Each row is a point on a landscape with many peaks, with its height.
From any point a climber steps to the highest of the 2 points nearest to it. It stops when none of these is higher. Distance is the straight distance between rows; heights are no part of it.
k_601 h=191: [ 99 111 174 173 154 148 139 157  18 100 107 180 103 137  83  88 155 126
 128 111 101]
k_296 h=530: [117  95 147 190 107 140 120 122 128 148 107 160  98 145  98 103 143 112
 178 160 156]
k_449 h=434: [149 117 105 146  97 107 194 107 134 143 138  98 123 130 109 105 133 138
 111 165 168]
k_511 h=376: [124 123 146 110 112 149 117 188 105 107 113 112 194 129 136 122 161 135
 200 139  79]
k_715 h=687: [157 134 126 134  95 172 169 106  81 195 110 132  95  97 167 214  94 107
 114 110 161]
k_147 h=273: [167 127  63 117 116  94 158  83 114 169 130 137 195 110 144 194 124 105
  77 156 172]
k_759 h=507: [ 92 139 125  87 102  94 158 130 117 148  95 207  65 131 133 156 107 128
 122 108 115]
k_412 h=646: [124 131 120 126  62 135 119 156 128 157 110 141 166 116 148  75 104 152
 171 164 121]
k_702 h=442: [139 128 169 201  99 153 125 182  77 134 171 112 126 131 141  86 112 138
 144 111  99]
k_953 h=540: [139 117 141 136 148 151 110 118 114 190  73 159  69  81 124 125 159 167
 137  92  95]
k_318 h=490: [125 124 152 193  94 166  98 123 130 138 121 160 155 150 109 109  80 100
 146 126 114]
k_94 h=523: [ 81 131 167 109 171 158 120 156  94  30 121 168 168 128 105 128 156 105
 132 153 102]
k_387 h=365: [115 136 126 142 157 123 110  87 134  84 157 123  43 118 132 204 119 133
 150 105 136]
k_344 h=348: [128 155 118  87 113 100 115 164 143 131 137 104 138 179 162  70 109 111
  84 130 131]
k_602 h=113: [137 116 129 120 143  72 118 186 121 126 152  71 154 158 178 104 178 143
 157 133 144]
k_122 h=404: [ 92 112 120 120 105 121 149 134 120  94 145  89 142 118 140  87 147 170
 168 188 180]
k_809 h=449: [138 117 118 141 120  64 214 109 103 123 138 126 135 110 114 136 136 161
 131 149 165]
k_382 h=750: [155 122 121 118 121  91 196 148 126 167 162 131 107 130 128 168 122 127
  85  89 107]
k_218 h=445: [143 143 115 142 145 154 103 111 148 120 116  82  90 140 109  95 132 130
 132 128 124]
k_796 h=481: [115 140 105  96 104 168  74 121 178 155  82 126  98 133 140  90 143 122
 154 148 130]
k_286 h=653: [160 181 119 118 137  76 118 113 128 145 120 105 108 146 151 134 120 118
  84  85 113]
k_627 h=261: [156 126  66 132 104  68 131  98 117 152 150 109 192 166 152 165  99 101
  83 156 166]
k_801 h=319: [161 147 112 132 128  99 140  99 115 128 143  76 133 126 139 205 163 111
 159  99 125]
k_183 h=214: [123 110 138 159 191 150 135 161 132  88 133 157  69 170  79 101 134  88
  93 142 129]
k_650 h=450: [184 138 144 181 160 106 103 109 127 150 134  73 154 127 129 141 157 130
 133  87 119]
k_269 h=330: [152 110 114 116 122 169 108 149 177 128 149  74 143 175 113 158 150  75
 149 122 105]
k_859 h=565: [128 155 105 123 126 125  39  84 155 140 118 104 139 164 174 115 108 116
 139 104 150]
k_491 h=567: [141 123 126 151 104 137 169 117  97 125  87 130 120 190  72 166 148  84
 194 114 111]
k_118 h=452: [161 156 121 171 116 112 113  79 121 164 104 137 139 128 135 175 117  92
 115  98 149]
k_65 h=167: [124 165 130  97 163  90  82 116 144 115  75 156 138 152 134 119 137 109
 113 131 128]
k_502 h=536: [133 158 120 143  92  64 110 132 115 151 134 171 168 144 155 114  70 124
 102 138 141]
k_886 h=467: [171 111 157 206 170 117  94 124 107 139 118 101 152 144 106 131 190 119
 162 120 122]
k_366 h=259: [103 134 111  67 110 114 131 123 149 109 100 177 108 132 145 219 139  88
 157 140 143]
k_323 h=522: [125 129 115 147 122 162  30 106 170 148  94 114  90 143 158 119 140 110
 168 127 136]
k_981 h=461: [142 125 118 145 126 157 159 106 116  81 185  94 214 158 101 124  77 103
  76 146 133]
k_230 h=383: [135 147 113 141 132 163 111  71 134 116 139 112  58 135 139 217 109  85
 120 111 163]
k_224 h=375: [129 145 134 158 141 118 182  50  88 150  84 155  90  86  88 123 116 160
 116  88 137]
k_346 h=329: [119 103  93 124 197 161  79 125 192  82 120 133  81 147 105 137 141 100
 120 161 155]
k_661 h=410: [131 108 113 151 154 138  70 143 103  94 113  78  47 133 135  59 163 158
 144 170 152]
k_501 h=741: [116 112 142 111 153  77 183 137  97 145 140 161  78 103 128 191 138 159
 142  85 106]
k_249 h=438: [106 141 186 150 168 119 109 171  99  99 185 131 157 102 172  82 118 149
  82 104 116]
k_475 h=220: [141 113 100  96  95 144 113 147 147 126 202  66 157 153 160 155  83 130
 109 105  87]
k_790 h=285: [158 124 129 146 128 168 166 158 126 144 147  88 210 116 114  59 143 116
 100 147 133]
k_949 h=596: [ 93 132 157 141  88 137 154 179  95 116 100 203 115 174 113  73  98  93
 139 144 108]
k_11 h=299: [177 125  97 158 119 106 177  89 114 158 123 100 192  83 107 156 149 143
 158 143 154]
k_676 h=423: [ 97 103 132 121 102 154 148 144 140  69 188 141 171 166 110 147  90  86
 114 172 147]
k_898 h=362: [153 150  75  70 154 132 155 132 163 127  91 116  80 146 115 160 177  91
 117 142 145]
k_651 h=288: [174 137  86 116 121  86 165 128 121 174 123 139 221  96 124 163 140 129
 133 141 138]
k_355 h=415: [ 83  91 149 131 135 164  91 123 172 126 105 191  70 100 104  92 124 140
 127 171 145]
k_916 h=176: [135 152 125 125 132 109 125 103 116 128  55 167 146 161  94 127 143 102
 139 122 122]
k_326 h=45: [131 123 122 152  77 172 134 147 149 155 124  87 145 157 122  55 135 109
 139 176 163]
k_268 h=385: [153 129 132 124 162 121 135 115 173 161 136 126 117 116 117  98 129 129
  64 120 130]
k_8 h=698: [126 146 126 147  51 130 147 140 107 161  97 159 114 140 135  98  94 138
 168 137 111]
k_401 h=738: [150 114 120 135 109 125 179 136 130 189  73 134 138  92 108  77 177 157
 141 151 132]
k_703 h=172: [123 117 116 121 110 113 135 139 158 147 156 126  30 120 153 158 139 130
 136 129 146]
k_247 h=682: [132 103 135 124 148  93 158 142 143 162 113 132 122  91 132  89 171 178
 116 146 141]
k_777 h=272: [147 128 124 106 141 143 137 136 150 143 133  50 167 117 128  43 151 154
 105 129 129]
k_71 h=538: [ 84 127 152 140 112 105  81 115 130 101 108 181  89 126 145 130 110 143
 161 150 144]
k_174 h=223: [105 153 147  94 112 131 132 148 144 141 105 160 101 106 135  58  96 164
  93 127  93]
k_316 h=293: [ 91 118 119 111 120 154 121  98 168  87 108 163 114 154  97 144 129  95
 150 167 149]
k_151 h=516: [110  83 145 173  85 165 117 161 140 118 165 117 111 152 131 141 140 117
 204 162 133]
k_347 h=389: [128 131 168 122 152 167 126 145  93 114  83 131 203  90 100  93 153 148
 134 120  67]
k_746 h=569: [168 137 100 130  90 126 132 130 167 188 102 139 164 143 122 119 126  88
  98 131 129]
k_669 h=206: [113 151 147 174 129 149 141 184  72  94 161 126  77 174 130  56 160  96
  95 130 128]
k_770 h=466: [106 143 154  87 161 102  83 172 137 116 160 118 161 123 175  82 116 153
 107 108 110]
k_798 h=335: [155 157 108  74 185 119 131 120 169 142  94 132 128 116 114 170 168  92
  89 101 125]
k_202 h=268: [148 144 133 116 184 133 129 133 151  90 144 109 119 163  84 157 129  99
  97 102 100]
k_963 h=262: [123 120 154 116 153 141 127 147 136 131 162  72 131  78 147  55 138 196
 105 115 107]
k_43 h=301: [147 100 156 188 134 198 152 158 124 136 147  89 157 129  97  80 176 112
 131 140 123]
k_20 h=234: [109 105 143 111 200 187  48 158 142  73 105 129 102  91 107  89 130 146
 102 132  92]
k_266 h=545: [142 122 187 177 190 142 127 161 130 126 182 119 111 131 111 106 124 125
  72  87  96]
k_490 h=398: [139 147  78  57  64 172 164 125 150 142 112 108 165 113 123 169 130 117
 136 128  98]
k_315 h=291: [ 91 102 127 116 121 149 112 126 183  86 174 138  70 153 125 171 111 102
 140 158 153]
k_554 h=403: [149 156 121 130 138 139 143  58 159 136 126 103 133  97 107 109 107 149
  77 108 141]
k_359 h=277: [166 147 108 137 159 159 155  79 146 115 130 107 116 146  79 192 129  88
 102  95 123]
k_927 h=511: [120 145 133 111 121 140 128 117 121 162 108 149  40  80 160 145 130 169
 132  91 105]
k_55 h=407: [105 128 172 132 142 172 108 185  60  89 118 121 179 103 131  94 176 135
 155 123  66]
k_86 h=59: [129 123 102 129  96  99 122 137 147  98 169  74  60 179 142 126 134 118
 139 156 167]
k_899 h=468: [ 99 129 178 141 166 155 140 166  92  71 192 117 181  89 137 123 122 153
 124 107  89]
k_96 h=312: [ 87 112 125 132 171 146  85 133 166  63 158 134  71 158 128 103 103 105
 127 172 169]
k_376 h=618: [122 109 156 184 150  88 150 121  77 131 104 156  55 133  99  84 136 160
 116 136 151]
k_625 h=589: [ 94 129 147 130 103 147  87 106 153 138 107 192 119  89 151 151 104 146
 158 126 116]
k_565 h=660: [116 127 140 131  99 163 110 114 156 202  91 195 107  73 163 139 125 130
 138 127 145]
k_867 h=221: [110 141 153 140 135 100 123 181 115 121 135 146  73 175 138  69 127 122
 103 147 132]
k_729 h=462: [110 124 148 146 142  63 167 121 100  77 146 140 145 134 119 135 128 147
 131 159 164]
k_513 h=384: [151 130  98 121 119 161 126  85 158 167 119 104 135 106 152 189 155  85
 119 143 192]
k_716 h=659: [139  95 132 109 188 181 124 152 147 111  89 122 107 111  74  95 186 141
 122 146  97]
k_683 h=658: [148 130 108 130  75 144 154 134 134 153 161 124 117 174 109 132  70  94
  65 116  94]
k_371 h=418: [136 141 103 105  81 135 206 120 107 130 115 159 174 106  90 121  65 152
 111 142 103]
k_132 h=574: [113 103 166 154  82 162 110 172 123 116 167 131 115 131 132 146  97 132
 190 118  80]
k_607 h=412: [134 124 113 142 119 125 137  74 149 131 173 133 109 123 132 193  89 104
  90 120 162]
k_812 h=621: [129  85 161 167 189 137  87  95 132 124 119 142 118  72  98 139 160 167
 142 125 123]
k_747 h=680: [138 107 129 126 132  93 185 145 121 147  71 143 169 131  96  99 196 134
 142 176 153]
k_37 h=436: [143 148 112 115 135  67 189  93 112 111 140  92 157  97 119 164 136 162
 110 115 136]
k_837 h=483: [141 107 137 147 115 114 145 156 115 166 121 165 152 132 125 175 137 110
 171 106 106]
k_220 h=508: [149 112  70 106 120 142  94 109 155 161 170  89 225 135 158 130  91 127
  93 118 134]
k_744 h=444: [105 143 165 167 125 136 136 156  54  71 121 161 202 127 111 121 129 109
 176 137 111]
k_136 h=355: [127 121 105 118 155 145  84  92 195 136 122 123 114 127 130 150 144  91
 122 139 166]
k_155 h=509: [125  96 158 186 109 144 151 136 127 156 125 186 153 140  97  97 110 109
 138 153 158]
k_958 h=101: [139 122 116 113 133  57  83 142 136 149 160  90 147 148 200 141 147 147
 148 117 157]
k_177 h=504: [141 138 133 127 154 135 107 120 120 174  58 150 124 100 133 170 181 114
 150  89 106]
k_633 h=414: [107 144 101  41 110 120 178 141 148  98 111 115  90 118 118 124 140 156
 116 145 107]
k_678 h=352: [110 147 116  98  91 120 106 133 105  94  83 126 173 145 138 128 136 136
 203 149 103]
k_459 h=455: [148 137  95 116 100  95 198 122  79 198  87 197 149 117 119 190 118  99
 143 112 147]
k_671 h=476: [135 162 126  73 128 161 139 134 123 158 112 131  40  96 172 194 120 127
 113  98 120]
k_999 h=390: [105 141 130 128 151 130  85 126  97  70 133 107 210 168 157  78 131 113
 143 137 170]
k_950 h=657: [122 109 137  92 135  95 173 159 137 151 148 150 129  67 151 197 157 158
 147 111 106]
k_797 h=318: [141  98 153 176 111 187 112 143 146 154 137 100 125 115 112  98 158 141
 166 124  99]
k_527 h=437: [130 172 112  85 156 108 128  91 123 123 102 125 106  96 169 191 142 126
 108 112 164]
k_587 h=480: [ 89 114 142 114 133 119 174 119 122  66 157 139 157 103 108 155 101 157
 142 149 130]
k_994 h=619: [134 137 132  96 106 161 160 146 153 139 120 138 129 160  90 135  97  97
 105 106  77]
k_381 h=250: [ 82 114 157 120 143 164 114 166 125  99 169 112 125  80 155  52 139 166
 110 144 131]
k_16 h=297: [152 117 105 144 173 132 149  78 129 107 115  95  74 104  98 182 188 135
 158 124 148]
k_185 h=548: [ 92 137 160 119 155 139  98 132  88  49  70 180 124 150  92 114 130 122
 145 157  98]
k_189 h=593: [158 105 151 181 180 134 143  92 121 139 137  95  99  77  92 129 162 180
 125 102 118]
k_710 h=388: [134 104  99 111 157 138  69 118 163 116 160  72 159 190 159 103 139 117
 141 121 190]
k_804 h=432: [160 148 121 165 137  87 100  88 135 164 122  98 163  96 156 117 137 153
 128 113 155]
k_305 h=429: [136 127 102 144 163 169  74 127 130  99 112  58  96 164 114  56 156 126
 144 157 151]
k_89 h=724: [144 123 128 154  83 162 154  93 116 209 101 172 106  84 149 160 101 118
 128 102 153]
k_885 h=368: [104  88 112  76 156 143  96 125 187 116 174 111 171 146 165  94 135 136
 114 148 201]
k_125 h=279: [125 140 111  87 100 122  94 131 177 178 132 138 125 115 173 130 104 108
  79 110 125]
k_178 h=377: [107 141 135 153 151 137  77 107 117  98 157 102 168 165 157  41 117 121
 110 136 202]
k_539 h=394: [109 136 164 193 172 151  66 113  98  95 153 104 112 127 142  44 125 137
 111 139 169]
k_655 h=215: [123 139 132 113 101 115 159 129 124 183  67 171  80 121 116  61 124 160
 106 128 115]
k_113 h=703: [166 138  78 140  61 150 125 132 108 154 154 109 182 160 124 149  60  98
 107 133  81]
k_204 h=558: [120 125 146 110 144  72 117 171 134 131 176 139 152 107 174 169 126 156
 138 106  99]
k_379 h=182: [130 162 157 131 144  96 140 147  67 106  58 153 162 169  99  90 152 115
 129 135 101]
k_251 h=396: [114 114 147 114 149 118 130 144 122  67 189 108 198 160 143 150 119 101
 135 136 141]
k_9 h=382: [115 130 129 102 112 108 139 133 149 144 158 130 162  79 154  95  86 182
  99 133 127]
k_311 h=588: [149 134 114 122  99 143 190 144 121 125 121 109 108 181  79 146 137  92
 139 110 102]
k_833 h=623: [140 121 167 189 148 136 134 107 133 138 167 141 163  98 105 143  93 145
 114  97 116]
k_865 h=595: [152 145 147 190 129  93 111 119  92 124 162 128 191 126 135 129  90 139
 134 110 130]
k_864 h=585: [124 122 120  89 106 157 100 171 155 144 129 118 205 129 158  77 112 133
 146 133 119]
k_857 h=520: [164 122 119 132  94 121 159 166 133 211 111 164 127 142 118 146 126  95
 128  92 103]
k_363 h=345: [119 103  64  52  98  92 132 125 154 127 151  90 163 150 173 164 135 122
 129 153 163]
k_709 h=421: [131 112 112 150 103 117 157  88 133 137 107  91 145 103 121  78 148 162
 153 175 179]
k_200 h=66: [126 114 105 118 122  72 137 110 150 111 190  80 110 152 154 140 124 136
 104 144 178]
k_986 h=775: [117 144 119 105  62 118 141 149  99 137  90 150  77 148 139 146 135 136
 183 117  86]
k_64 h=446: [101 133 152 141 134 159 158 116 114  56 201 122 177 129 112 100  98 103
  86 149 149]
k_59 h=500: [116 148 147 115 119 103  99 170 105 117 150 115 149 131 175 113 109 157
 153 106  87]
k_78 h=550: [135 111 123 174  81 125 158 111 106 157  86 156 133 158 101 144 147 103
 202 147 153]
k_437 h=422: [144 153  95 102 121  86 138  86 107 134 149  98 176  76 159 155  97 173
 122 109 139]
k_345 h=378: [135 145 140 130 141 161 129  97 136 144  80 149 185  87  97 138 131 146
 140 101  84]
k_126 h=395: [ 87  99 154 150 108 150 136 118 142 148 121 205  54 123 104 108  99 139
 131 131 139]
k_806 h=506: [ 96 118 135 150  76 101 114 120 117 105 143 167 123 135 151 161  89 136
 190 154 153]
k_221 h=572: [140 151 154 194 128  67 128 141  79 124 153 167 195 157 136 108  87 105
 104 140 161]
k_734 h=235: [130 146 123 108 118 139  92 109 162 128 187  84 104 126 153 131  79 143
  91  82  94]
k_480 h=313: [109 131 136  82 162 138  98 124 144  88 110 136 130 110 115 198 156 133
 161 108  79]
k_250 h=443: [ 95 104 154 114 113 183  72 144 164 130  83 163 114 115 121  67 133 138
 141 164 114]
k_766 h=354: [152 110 129 143 143 144 108 149 139 123 152  58 184 161 132 141 177 107
 175 129 127]
k_532 h=369: [125 116  71  65  60 157 160 138 149 110 151  73 152 130 137 154 127 131
 162 149 116]
k_695 h=789: [136 101 131 142 123  83 213 141  89 159 167 153 108 123 102 185 116 132
 137  98 119]
k_209 h=87: [151 134 112 118 126  40 127 139 134 180 153 119 124 116 190 152 138 134
  94 117 153]
k_745 h=260: [121 107 131 125 115  93 158 146 120 165 155 223 170 101 119 188  80 130
 114 113 114]
k_411 h=539: [114 123 102  79 120 166  77 102 175 139 140 103 201 114 163 118 103 142
 133 109 130]
k_714 h=233: [ 80 123 162 111 136 135 113 180 135 110 137 163  83 119 146  52 110 154
  92 152 120]
k_110 h=458: [112 141 126 142  69 193 123  76 132 115 126 143 138 107 107 142  69 135
 161 123  99]
k_826 h=697: [140 130 146 121 199 139 169 138 111 108  95 120 127 110  71  72 171 144
  73 135 103]
k_460 h=428: [124 130  92 107  71 135 194 100 114 127  99 175 152 144  81 161  90 105
 139 153 132]
k_897 h=433: [163 141  95 168 107 120 129  64 111 145 148 137 160 131 137 216  71  87
  79 118 131]
k_699 h=205: [142  92 131 173 198 151 134 146 132  97 145 122  31 129  78 111 133 134
 108 125 129]
k_329 h=280: [115  80 140 125 121 107 165 147 155 145 176 182 149 118 117 183 113 111
 111 139 138]
k_111 h=232: [120 113 122 107 142 129 147 108 140 133 108 162  93 117 140 232 160  89
 153 142 183]
k_873 h=557: [117  91 147 147 181  89 104 128 119 168  77 215  83 123  99 139 163 116
 128 108 130]
k_647 h=197: [113 110 167 190 136 150 156 181  57 132 124 167  89 155 103  62 166 101
 113 125 123]
k_225 h=601: [128 150 163 186 135  79 133  96 101 143 115 175 106 132 109  86  90 147
  98 108 146]
k_428 h=570: [ 80 138 161 134 124 153 116 155  98  82  85 189 132 158 105  72 124 102
 131 170 130]
k_500 h=465: [116 144 164 178 109 121 129 168  48 100 133 124 158 120 151  89 132 153
 172 136 107]
k_33 h=156: [111 137 120 116 139  75 100 134 125  94 110 119 127 165 151 126 147 122
 154 151 149]
k_845 h=386: [119 127  89  71 115 112 200 128 146 120 112 132  55 141 102 157 152 119
 120 150 149]
k_385 h=459: [150 152 131 157 122 168 109  79 128 114 110  78 164 146 101  80 109 125
 132 125 122]
k_97 h=222: [109 124 141 136 174 182  92 166 127  65 126 125  82 147 101  84 133 111
 112 149  99]
k_160 h=367: [145 148 132 108 144 116 109 167 170 161 131 109  89 150 146  60 126 125
  59 125 118]
k_105 h=309: [123 107 106 111 125 173 117 114 180  91 138  94 149 173 103 151 143  81
 161 159 152]
k_194 h=473: [131 158 130 153  80 178  77 104 137 116 127 113 156 152 119 110  71 112
 150 108  94]
k_464 h=505: [124 174  99 108  74  88 114 103 110 114 130 120 129 156 150 133  64 124
 107 123 121]
k_331 h=484: [ 94 171 120  79  96  94 137 108 121  76 118 142 123 139 138 127  89 152
 136 149 125]
k_333 h=463: [100 183 114  77 117 102 111  76 123 109  89 144 110 103 160 151 109 143
 135 122 130]
k_779 h=346: [119 137 134 136 142 122  89  84 129  83 164  88 113 123 139 162 119 142
 163 115 127]
k_935 h=366: [129 102 118 122 104 160 161 144 146 146 193 115 190  82 125 115  78 158
  88 142 112]
k_844 h=409: [141 159 119 118 111 143 185  67 123 116 100 135 154 120  66 111  82 133
  87 112 119]
k_856 h=258: [115 145 134 102 189 140  97 123 155  62 156 105 115 146 118 122 104 124
  99 116 113]
k_959 h=435: [128 149  93  66  83 153 103 128 161 150  83 132 159 129 145 137 137 101
 157 135 114]
k_750 h=475: [117 144 122 107  99  62 170 130  86 172  86 206 109 112 158 184 124 123
 147 108 140]
k_445 h=537: [ 87 117 156 100 149 106 147 152 113 136 110 204  44 126 105 136 104 147
 121  88  84]
k_559 h=583: [121 116 158 171 173  92 135 109 108 175  87 199 114 108  97 112 126 145
 101  92 124]
k_210 h=411: [137 138 158 195 160 106  64  95 130 146 141 108 142 116 154  69 108 150
 102 117 156]
k_492 h=512: [154 137 157 165 188 144  70 168 137 127 142  95  89 161 122  90 128 118
  90  92  80]
k_665 h=440: [124 124  88 135  58 168 150  76 135 141 127 122 136  91 122 155 104 133
 157 152 153]
k_60 h=392: [126 136  90  59 136  91 135 121 146 135 125 111 140 120 183 207 166 108
 127 143 169]
k_967 h=427: [ 85 114 181 159 129 175 121 158  56  83 106 187 172  94 105  91 142 142
 156 144 101]
k_993 h=582: [112 109 143 109 160 143 111 169 142 147  95 165  51 112 112 111 141 154
 114 112  88]
k_192 h=387: [145 121 145 148 111 125 151 200 129 158 179 129 159 149 146  78 118 101
  77 136 128]
k_520 h=620: [147 138 108 129 101  84 156 144 135 153  96 132 185 157 121 102 140 100
 124 161 152]
k_6 h=310: [141 148 122  78 161  98 126 124 164 168 130 144 150 116 152 170 127 101
  55  90 112]
k_957 h=417: [147 120  92 160  77 136 106  70 147 169 139 118 135 109 163 165 117 114
 133 151 195]
k_621 h=439: [114 169 103  32 117 134 154 131 143 111 121 113  84  99 158 174 128 143
 122 110  96]
k_743 h=344: [126  87 134 126 123 183 136 131 185 131 177  88 165  95 119 117 127 145
 124 139 128]
k_477 h=648: [163 142  89 117  85 124  97 146 126 157 145 121 198 140 153 172 100 105
 145 118  85]
k_522 h=336: [150 127 122 167  85 168  90 114 138 168 125  80 159  97 151  98 120 160
 180 121 116]
k_896 h=645: [149 139 118 100 104 173 169 117 102 160 107 136  90 130 144 231 114  65
 128  92 130]
k_691 h=307: [167 122 114 148 138 117 181  80 111 157 109  98 132  93 121 191 187 130
 162 118 163]
k_952 h=496: [ 87 117 167  89 163 157 126 143 113  52 142 123 182 101 121 141 142 160
 153 133  79]
k_954 h=656: [126 107 185 193 183 136  97 108 124 112 149 140 137 116 106 118 134 137
 120 130 139]
k_48 h=353: [141 141 109 137  76 130 116 124 133 179 123  74  94 112 174 101 137 163
 164 130 129]
k_26 h=342: [106 107 156 102 131 135 111 170 124 112 113 150 132 116 126 161 163 145
 188 122  70]
k_68 h=406: [123 147 103 107  87 131 152  81 129 140 147 133 162  49 143 135  58 185
 104 131 129]
k_352 h=374: [147 102 111 131 142  99 121 138 120 103 175  69 219 147 146 165 147 115
 163 134 156]
k_456 h=636: [101 114 163 140  86 151 148 189 110 130 138 172 100 161 110 110 107 123
 151 116  86]
k_206 h=370: [139 135 130 158  93 107 127 142  95 134 123  78  85 141 147  72 146 163
 154 144 129]
k_32 h=192: [144  87 125 160 166 133 115 150 166 131 159 111  26 125 123 143 163 136
 133 130 143]
k_95 h=737: [132 124 139 132 197  82 156 162  98 100 110 133  86 147 103  96 166 136
  87 142 126]
k_170 h=524: [147 113 150 177 168 106  57 125 115 152  70 175  75 144 110 117 165 120
 133 116 126]
k_920 h=640: [129 107 163 174 157 105 145 129  92 145 114 135  94  84 111  64 150 201
 110 132 133]
k_918 h=686: [141 150 103 100  77 138 154 138 102 163  90 143  93 141 156 197 127  95
 168 103 115]
k_58 h=247: [ 97 103 135  91 206 174  74 136 181  72 152 115 115 106 124 108 118 146
 114 137 118]
k_814 h=420: [137 136 151 148 105 168 122 173 123 133 166  84 131 140 143  68 108 128
 113 118 105]
k_450 h=142: [119 117 105 101 151  93 114 123 145 117 102 105 106 113 138 148 196 153
 164 159 155]
k_100 h=605: [145 157 105 120 146  92  73  86 160 137 134 112 143 158 155 141  97  96
  69 105 154]
k_388 h=52: [119 122 110 132  86 133 122 134 139 113 160  72 106 176 148  67 110 125
 124 165 174]
k_830 h=287: [159 121 119 162 167 143 130  68 154 111 161  74 112 108  98 185 151 120
 127 111 151]
k_135 h=75: [156 133  97 117 119  71 140 124 150 169 175  68 103 122 165 125 132 144
  65 113 150]
k_849 h=311: [111  86 137 107 120 135 123 143 184 136 152 142 155 115 135 153 136 121
 140 151 142]
k_239 h=333: [137 142 133 139 132  98 135 113  85  82 132  89 109 126 126 173 149 156
 184 104  91]
k_304 h=474: [144 131 135 156 134 143 101  86 123 149 101 150 148 102 130 213 156 106
 171 102 139]
k_248 h=347: [109 131  79  83  57 134 115 118 125 109 127  89 162 143 156 141 112 139
 193 155 139]
k_938 h=482: [164 120 111 129 130 125 134 124 142 145 174  91 195 152 125 137  96 104
  56 124 122]
k_620 h=441: [138 112 105 120 117 118 203 108 121 152  95 178 173 138  77 172 139  96
 130 134 147]
k_49 h=187: [123 128 166 141 145 109 134 151  56 115  86 157 116 139  97 103 144 147
 146 113  92]
k_447 h=321: [113 121  85  50  82 107 121 169 172 129 153 104 153 183 166 113 118 105
 107 155 140]
k_327 h=253: [141 162 110 109 122 143  83 115 163 154 143 119  58 127 162 147  96 104
  76  97 119]
k_2 h=380: [112 143 129 136 105 157 147  72 120 135  97 175  71 114  91 130  93 138
 125 110 129]
k_992 h=627: [117  94 146 105 174 189 142 182 135 127  99 149  77 130  73  89 146 131
 113 124  68]
k_165 h=408: [108 127 121 103 171 146  66 150 116  73 140  78 143 189 165  80 156 125
 150 129 158]
k_908 h=290: [106 143 105  62 160 129 114 106 157  73 123 128  98 112 142 217 148 109
 160 132 123]
k_723 h=207: [128 167 113  95  97 111 144 102 155 171  73 173  85 132 122  92 105 126
  72 127 142]
k_906 h=571: [151 114 165 153 209 116 146 136 122 121 147 119 100 109  87 135 139 163
  88  79  95]
k_727 h=501: [ 84 135 172 119 174 133 158 135 110  33 153 157 142 132  87 142 105 130
 110 126 103]
k_36 h=493: [161 131 124 179 161  89  82 104 126 166  84 126 108 136 132 136 187 125
 147 126 151]
k_713 h=126: [131 108 121  85 165  79 126 181 136 118 124  78 122 127 150 123 205 166
 148 135 121]
k_778 h=692: [148 164 143 130 181  55 145 131 101 123 111 134  96 146 119 120 131 142
  91  88  97]
k_478 h=381: [115 134 124 116  83  99 170 147  91  92 151  86 126 134 145  93 117 163
 144 161 139]

Where does a climber stop that starts at each point below?
k_316 | k_986
k_178 | k_401
k_447 | k_95
k_305 | k_113
k_315 | k_113

Call two points neighbours if one is among the 2 nearest of the other. Go from one point of each pair to the other, from neighbour to neighbour, staying as high as possible. Name the lowest point that can't be avoided.
k_953 / k_55 | k_345
k_986 / k_89 | k_896
k_401 / k_165 | k_178
